A landscape with many valleys, sampled at points; each row gives a point and its height.
From any point a ball takes the steepest step (drop divided by distance) to one of its 3 nearest points. It stops when none of these is lower. Distance is the straight distance between rows; heights are no part of it.
J691 h=4.01: [ -9  -1  23   6  22  11   9  -3 -11  14  35  -9   3  18]
J797 h=3.54: [ 16   7  14 -11   7   1   9 -28  13   1 -19 -28   8  -9]
J555 h=3.55: [  7   0 -16  13 -19 -34 -23  19  -2   2   2  17 -22  -6]
J937 h=2.20: [  9   7  24  -7   8   3  17 -27   7   6 -10 -32   5  -5]
J162 h=7.09: [ -6  -1  18  -2   9  17  25  -9  -9   6   1 -23   5  15]
J124 h=1.54: [ 18   2  -1   7 -12 -22 -11  -7   4   7  -5   4 -10 -19]
J121 h=3.69: [-16  -4  -6 -16  -2  27  25  -1   0 -16 -22 -20  11  18]
J25 h=3.72: [-22 -16 -23 -14  -3  19   3  13  13 -20 -28  13  12   5]
J496 h=3.30: [ -6   9  -8  -5  17  15   2  14 -10   1  41  14  10  13]
J95 h=4.83: [ -4   0  13  11  12   7   1  -6 -10  13  27   2  -2   5]
J911 h=2.04: [ -2  -1  -6  -6  -6   3  -2   2   3  -8 -24   8   4  -9]
J838 h=2.26: [  5   1   2   3  -3  -3  -4  -2  -2   3  -9   6  -4 -11]
J501 h=1.02: [ 13   2   0  19 -18 -32 -15  -3  -1  13   6   6 -15 -11]
J574 h=4.63: [-3  2  2  9  5 -2 -4  4 -6 10 34 13 -3  7]
J971 h=5.04: [-9  1 10 -8  6 18 12 -4 -5  1 -8 -8  5  8]
J743 h=2.06: [ 14   4  11  11  -4 -17  -5 -19   3  13  -3  -6  -4 -15]
J395 h=1.71: [  8   0  13  17  -2 -15  -8 -14  -6  17  10   1  -6  -9]
J191 h=6.59: [-5  2  8  3  4 10  3 -7 -5  7  0 -3 -2  1]
J561 h=0.47: [-15  -2 -14  -8   5  22  -3  15  -2 -13   3  16   8  12]
J479 h=2.62: [-11  -4  -5 -14  -5  18  12   0   3 -15 -29  -9  10   7]
J238 h=2.01: [ 26   6   7   0  -4 -18 -12 -20  17   4 -14  -8  -3 -25]
J727 h=4.59: [  1   0 -34   8 -13 -29 -23  38  -2  -9  21  25 -18   4]
J623 h=2.64: [  3 -12 -22  -3 -17 -13 -14  23   7 -17 -29  20  -5 -15]
J308 h=6.92: [  3  -3  24   7  11  -3   7 -22   0  16   2 -19   4  -5]
J823 h=2.46: [  6  -2  -4   4 -10  -9 -12   8  -1  -3  -8  14  -7 -10]
J13 h=1.91: [ 14   5   5  -9  -3  -2  -2 -13   9   0 -24  -7   5 -11]
J782 h=5.71: [-10   2  20   1  13  15  15  -6  -8  10  12 -11   2  14]
J273 h=5.55: [-24  -9 -21 -15   1  29   9  19   4 -20  -5   8  12  16]
J733 h=2.38: [ -5   0   7 -13   2  13  13 -10   0  -2 -21 -19   6  -1]
J403 h=2.83: [  5  -2  16  27  -9 -26  -9 -19  -2  24  24  -3  -9  -7]
J926 h=2.25: [-14  -6  -9 -11  -2  13   3   9   4 -13 -19   7   7   3]
J594 h=1.07: [  7  -2   4  27 -14 -32 -15  -7  -1  21  21   4 -16  -3]
J759 h=4.72: [  6   4 -12  15 -10 -21 -14  11  -3   6  23  18 -14   2]
J65 h=2.93: [ -9   2 -11   0   3  11  -7  15  -2  -7  17  20   0   7]
J32 h=5.70: [ 14  11  14 -14   5   2  27 -27   9  -5 -19 -46   9   6]
J317 h=2.76: [  2  -7 -28   8 -17 -21 -20  34   4 -15  -3  24 -14  -6]
J709 h=7.14: [-15   2  13  -6  11  23  18  -4  -7   3   6 -12   4  19]
J599 h=5.68: [ -2  -1  27  -1  14   4  23 -21  -3  12   3 -31   6  10]
J637 h=3.81: [  0   4 -21   7  -1  -7 -15  22  -6   0  27  24  -7   5]
J369 h=2.70: [-10 -15 -23  -8  -7   3  -8  21   6 -21 -21  24   3  -8]
J856 h=2.57: [ 16  -3 -13   4 -15 -24 -16  12   9  -8 -20  12 -11 -19]
J319 h=2.63: [ 20   8  13  -5   6 -11   1 -30  18   1 -18 -22   3 -17]
J991 h=3.62: [ -9   5   7  -5  18  19   7   7 -11   5  37   2   8  19]
J609 h=2.68: [ -2 -10 -22   2  -7  -4 -15  24   0 -14  -5  27  -3  -3]
J722 h=1.79: [ 22   4  -3  -4  -7 -16  -9  -8  16  -5 -23   0  -3 -24]
J426 h=1.99: [  3   0   3 -11  -3   9   2  -9   6  -4 -27  -8   7  -8]
J588 h=2.84: [ -8   4 -18 -10  10  19  -2  25  -5 -10  25  17  12  12]
J241 h=7.89: [-11   0  10 -10   3  20  25  -8  -6  -3 -13 -24   6  17]
J129 h=3.48: [ 0  4 -3  8 -1 -1 -9  3 -9  7  9 13 -6 -1]
J905 h=3.27: [ -3   4 -29  -4   2   1 -15  30  -4 -13  28  26   9   7]
J910 h=4.80: [ -6  -5  28  14  11   2   8 -13 -10  15  24 -11   1   7]
J181 h=1.74: [  0   3  19 -10   8   8  16 -18  -5   4 -10 -29   3   2]

Where does a ball stop that starts at each point below?
J991 | J561
J241 | J181
J709 | J181
J856 | J501
J637 | J561
J722 | J501

For each start below, name every point that the ball comes to, in order.
J743 | J124 > J501
J238 | J722 > J124 > J501
J797 | J937 > J181
J905 | J588 > J561

Two balls start at each pair of points below. Name the first point that both come to, or write never.
J32 and J191 | never
J129 and J403 | J501
J823 and J926 | J911
